A landscape with many peaks, sampled at points; each row gives a point and its height.
A climber steps from a point to the highest of its 2 nearest points, and stops where none of them is higher. Distance is the straight distance between rows; heights are no part of it.
tupi height 39.9: [  3   7   3 -19  -3  -9 -13   2  21 -10  -8   9   2   2  11 -14 -31  -1
   7   3   7]
guda height 32.5: [ 11 -15  -8   1 -26  13  20  13  32 -10  -1   9  11   8 -11  -3 -15 -10
   9  17 -23]
tov height 47.2: [ -7  34   4 -11   2  -7 -19  -2  -3   1  -9   2 -16  18   3  -9  -1  -8
  16 -14   9]
guv height 36.1: [ 20 -11  22  31 -15  11  -1  17   9  -7 -19  10   9   7 -19  17   6   4
   6 -13   4]
mazig height 36.7: [  6   9 -16   0  -6  16  41   8  -3   9   7 -12   9   7 -21  -6   4 -24
   3  12 -23]
kaza height 51.8: [ 16 -19  -1  26  -7   3   7  10  19 -19  11 -13  25  12 -22  14  28  20
   2   7  20]
par height 45.4: [ -9 -23 -19 -10   4  17  28  -8 -19  24   4  -4  11 -11   3   7   9  -4
 -19   2 -11]
Maki height 9.8: [-17  15   9   2 -24  10  -2   2  15  -1  -2  19 -12   8   2  12   5  -4
  31   5  -3]
Dit height 54.2: [-18  14 -29 -15   3 -13 -11  -8 -15 -20 -10 -20 -15   0  -5 -12 -20  12
   5   3   7]
kega height 38.5: [ -4  13  -3   9   9   6  -3  -3 -17  -1  -6   5  -1  -6 -11   5 -19 -16
  -1  19  -1]
Tama height 42.0: [ 14 -15   3  11  -5  -2  30  19   5  -2  19  -8  27   4  -2 -16  25  -2
 -11   4   9]
Vop height 24.8: [ -4  -2 -26 -19   3   6   0 -16  -3   0 -30   4 -26  -2   3  -9  -2 -24
   7  19 -29]
Rozig height 69.3: [ 26   5 -10  20  30 -28   4   8  -8   1   8 -23 -24 -30   8   1  14   9
  12 -12  -1]
vifu height 40.1: [ -2   9  11 -27 -18  16   5  -2  31   2  10  -5  24  26  -9 -12 -19  15
   3  -3   6]
Zaki height 57.8: [-21  -8  -7  -9  -6   8 -11  -7   7   9  11  12  10  -6  11  -1 -17  -2
 -16   2   1]
nav height 42.3: [  4   4 -26 -19   3  20  19   1 -16  17 -14  -1  -9   1   3  11   4  -7
   8  -6  -3]
fif height 55.6: [-15  -4  20   1 -10   8 -27   3   2  -3  10   5  12  11  -8  16   5  19
 -16  -7   9]
Pef height 49.3: [-19  13 -28 -28  15   1 -15 -22 -22   2  -3 -15   1   2  -8 -11  -7   0
 -10   2   5]
Rulu height 57.5: [ 23  -1   1   7  35 -19   1  -6 -10  15  14 -10 -10 -23  14  11  21   5
  -1  -9   1]
ker height 53.9: [ -7   2  16   7  -8 -13 -32 -13  19   2  15  21   0  -3  16  -5  -1  -9
  15 -10   5]
roko height 26.0: [ 16 -12   5  -3   8  13  30  -7   2   9  -4   2   2  -8 -18   8 -30 -19
 -12  11 -28]
tokuv height 36.3: [-22   7  -2 -30 -19  -1  -6 -23  10   6 -14  12 -14  11  10 -26  -2 -15
  18   4 -12]
Vof height 63.1: [ 13   5  19  22   0   7 -33  -5  22   8  16  -1  15  13 -17  21  15  19
   6 -12  -3]
zez height 82.7: [  4  15  14  -6   0  -8 -14   6   5   8   9   4 -17  15   4  21  23  16
  19 -14 -15]
kiti height 45.5: [  8  -3 -26  -9  17   6  19  -1 -11  13  -5   1 -11 -20  18  18  -5  -5
   6   0  13]
perav height 10.4: [  3 -12  -4   9  12 -15  15  -5 -24  -8 -31   4  -7 -22   4 -13  -5 -14
  -1 -13  -4]
nal height 20.2: [ 12  11   8  38  17 -25 -23   1 -10 -12   6  -5 -14 -20 -10  -1   6  -3
   8   5  -3]
Nopap height 37.8: [-17  14 -10   9   4 -15 -24 -13   3   0  12   6 -10 -11  21 -19  -4 -21
  15  -2  12]
Dus height 32.3: [ 17  10 -20   8  16 -14   4   8  -7  -7  -9  -7 -13 -15  12 -15 -17 -18
  12   3  13]
nenak height 40.3: [ 13  -6  26  27 -14   5  -1   8  -4 -11  -9  14  -1   5 -12  12  21  -8
  17   2 -10]
mebok height 59.4: [  4  29   2   2   9 -14 -23   6  -3   6  -1   3 -22   3   5   8  16  -6
  13 -19  -6]
raka height 63.8: [ 18  -2  14   2   4  -7  -5  10   4  10  22   1  -1  12   9  13  36  13
   4  -6 -17]
ser height 8.6: [  4 -16   1  -3   4 -16   0  11 -13 -13 -21   6  -3 -14   6  -8 -18  -1
 -20   5  -5]
vadol height 54.1: [-27   5   2 -15 -29  10   6 -19  18  15  26   0  17  11 -10 -20  -2  -8
  16   0   0]
Rukep height 18.4: [-21  36 -13  -2   5   8  -6 -23  15   7 -11   1 -18  -4  -4 -14 -21 -27
  18  13  -6]
kek height 30.6: [  1   6 -29  -3  14  -4  -8 -10  -7   2   1   2  -4 -10  20 -22  -8 -28
  10   6   6]
furap height 37.9: [ -2  33  25  -4   0 -17 -32 -14  19  -7   0   2 -13  11 -10  -4   4   6
  26  -8   4]
kur height 50.0: [-10 -20  16  10   2   3 -17   0  -4  -3   5  10  10 -11   4  17  -5  18
 -35  12  14]
zeza height 69.0: [-10   7  12  -5   4 -13 -21  -6  19 -11  17  -6  -3 -10   2  -3 -19  31
 -13  -9  27]
tuku height 59.2: [  5 -19  -5  -2  24 -13   1  -7 -29   0   2 -13  -2 -16  16  -6  10  14
 -33   3  14]
momag height 55.5: [ 17 -15  16   1  15 -11   8   4  -5  22  11   2  -4  -6  17  14  36  10
 -18  -9 -10]
tafi height 36.5: [ 15   0 -31  13   6  -8   6  12  -7  -9   4 -24 -19 -15  20 -14 -13   8
  17  -4  13]
veluf height 46.8: [  5   4   1   9   6 -25 -16  21  -3  -4  -7   4 -21 -14   5  12   5   9
  -6 -22  -2]
butun height 28.9: [ -7   2  -5 -17  -7  -5 -12  -2  -2 -10 -24  13 -18  10  17  -6  -1 -15
  15  15 -16]
Miba height 69.1: [  5  -4   7 -26  16  -8  -6   4 -12  -4   0  -6  -4  16  17  10   7  24
 -12   1   8]
rad height 53.4: [ -1 -23  13   2  22  -5  13 -11 -34   7  -4  -1  11 -11   6  -5  10  -5
 -20  -5   3]
rimum height 39.5: [ -2   6 -29 -12  -3  25  20 -10  -4  16  -1 -12  -9   9 -19   6   2 -20
   1   2 -30]
rali height 34.2: [ 10  -1   3  -1   2  15  53   5 -17  11  -1 -13  21   0 -13  -8   0 -11
  -2 -11  -6]
Bol height 50.7: [  7  -1 -14  -1  22 -10   3  -3 -12  12   7  -2 -20 -20  18  26  17  12
  -1 -11  15]
vep height 58.0: [-16 -14 -10  -4 -20   8   5   7 -16   8   3  10  10  12   4  -4  13  -8
  -6   9 -14]
zutap height 22.0: [-14  14 -39  -4   5   0  -7 -21  11  -5 -15  -2 -28 -16  -1 -16 -22 -21
  10  16 -15]
sov height 41.9: [ -3  20   4  11  -4  22  12   8 -25  12  -2   1   8   5 -22   8  -3 -17
   2   5   2]
doti height 49.2: [-11   1 -10   4  -8 -23 -14   4  17 -23   3  -3 -14 -13  11 -16 -33  10
  11  -1  14]
zur height 47.1: [ 10  -4  11   7 -14   8  17  13  -7 -12  -5   8   0  13  -3   6  22  -4
  17  17 -11]
Moros height 44.5: [ -1   3 -19  -4  20  13   9 -25 -28   8  -7  -4  -2  -9 -11   1 -11 -28
  -5  20 -13]
Bodol height 36.0: [ 10 -20  -3   7 -25  12  27  25  25  -6  -6   7  16   0 -10   5   0   2
  -9   6  -6]
gak height 44.7: [-22   2 -15 -11  -7 -12 -27  -7 -24  -3 -16   5 -19   2   5  -3  12   2
  -3  -9  -1]
gitoz height 62.1: [  2 -13   7 -26   0   4  12   7  -3  -5   6  -3   5  17  10  16   1  22
   3  21  -1]
numov height 39.6: [  1 -32   6  20 -24  13  22  14   9  -8   3  11  15  -8 -11  19  11  11
   0  12   2]
keki height 7.6: [ 10  -8   2 -15   2   1  13  17  -1   9 -18   9  -2  -4  11   3  -9   0
 -20  -6   4]
mibul height 14.0: [  8  -6   7  33  15 -28   3  -2 -26 -18 -16  -6 -16 -28  -3  -8   6  -9
   6 -10  -8]
pefe height 44.4: [-12  12  -8 -16 -27   8  13   0  29  -3  14  -2  19  18 -18 -21  -4  -4
  12   5  -8]
ful height 40.5: [-25  24   9   3  -7   8 -24 -11   4   2  10   9  14   6 -16  -1 -18  -8
   2  -4  19]
dip height 13.7: [-18  32   7  -7 -13  21   5  -8  17   7 -13  10 -15  12   0  -5  -3 -21
  28  12  -2]
zaz height 6.5: [ 22 -16  19   2   8  -5  29  13  -4   7 -16  10   1  -7  18  -3   9 -13
  -5 -24  -2]
San height 47.5: [ -2 -19 -11  13 -16  11   2  -4  30 -15  15 -10  36  21 -17   5   7  15
   6  21  20]
futom height 44.8: [  5 -18  13  -1  -8  11  34  13  -8   4   1  -6  17   4   1  -6  20  12
 -33   2   3]
fop height 54.3: [21  4 23 10 15 -9 -6 17  3 -1 -3  2 -2 -2 -2 19  3 12 -7 -8  7]
Bote height 74.6: [-33  -4 -10 -12 -23  15  -1 -13   4  14  16   6  14   9  -1  -3  -5  -8
  -3  10 -16]
Boref height 61.4: [-20  14   1 -20   0 -18 -18  -4  -3 -15   0 -12  -5   3  -7  -7 -24  21
  -6  -7  23]
kogaf height 28.6: [  9 -10   3  -4 -10  13  17   2   5  -4  -8   6   7   9 -14   1 -20 -15
   2  24 -30]
Tavo height 58.1: [ 28   3  23  14  12   9 -21   2  27   8  12  -9  17  13 -11  21  13  29
 -18  -7   7]
fizaf height 76.5: [ 13   2  22  16   2  -7 -40  -1  28   0   3  13   5   2  -3  11   6   5
  11 -11  -4]
duvet height 46.6: [-13  24   2   5 -12  16  -6   5  -9  15  12   5  14  11  -8  -1  -1 -14
   1  -6  10]
ginoz height 50.5: [-10  -9  -2  -1  -8   0  -4   8 -32   7 -17   6  -4   7  -2  -1  16  -7
 -17 -11  -7]
labe height 44.6: [  7 -30  22  22  -4  17   0   1  -1  -3   4   5  22  -2  -8  17   9  17
 -17   7   9]
bika height 37.7: [ 14   0  10 -10  -3  15  -3  12  27   1  -4   9  17  14   3  -4 -24   2
  -5  -6  14]
zedaz height 42.9: [-13   1 -14 -36  -4  -7  -7 -33   8   4  -7  -2 -14  -1   8 -19 -18  -7
   8   2 -14]
ziruf height 49.0: [-17  -7  -9 -33  -2  -2  -9 -19  17   4   5   0   3   4   0 -12 -31  -2
 -13   7 -20]
rovab height 28.2: [-10  24 -11  29   5 -19 -25  -5  -4 -10  20 -10 -15 -14   3 -12  -2  -7
  15  -1  11]
kad height 54.6: [ 6 -3  7 -7 -9 13 10 10  2 -9 12  1 12 24 -3  5  7  6 18 20  3]
ros height 47.9: [ -4 -15  29   3   9   1  35  -8 -21   3 -10  -4  10  -9   5   3  14  11
 -34 -18   3]
vazu height 41.4: [ -9 -12 -27  10  -8 -12  -4  11   6 -12   8 -15 -23 -19  22 -14 -23  21
   5  -3   8]
valat height 4.9: [ 10 -18  31  12  -7   0  37  13  -3 -11 -20   9   6  -1   1  -1   6  -4
   4 -19 -11]
Para height 48.5: [ -5  -9 -15   0  18   6  11 -16 -36  13  -2  -1  13 -17  -6  -5  -2 -14
 -19  -1   1]
gufi height 52.0: [ -9   9  10   7 -15  14  -9  15   7   7  22  -4  19  18  -5   1  20  11
  -9 -17  15]
tivi height 63.5: [  2  -2 -12  -7  20 -20 -19   1 -19 -12   0 -17 -12  -3  12  -5   3  20
 -16  -3  13]
muki height 55.2: [ 24 -11  16   8  -3   5  -2  12  20  -7  15 -12  20  26  -5  11  23  29
  -2   2  10]
gufur height 61.1: [ 16   7  14   9  16  -7 -17  12  21 -13   0  -5  -5  -3  -1  15 -16  26
 -11  -3  29]

Call two points neighbours if one is among the 2 nearest of the other. Go from one point of each pair to the other, from neighbour to neighbour, staying as high as possible. Name the lowest point that can't be avoided.
zeza, zez: veluf
zez, Rozig: momag
Bote, doti: bika

For each start below, name the point where the climber stops.
rimum: Rozig
zutap: Bote
kogaf: fif
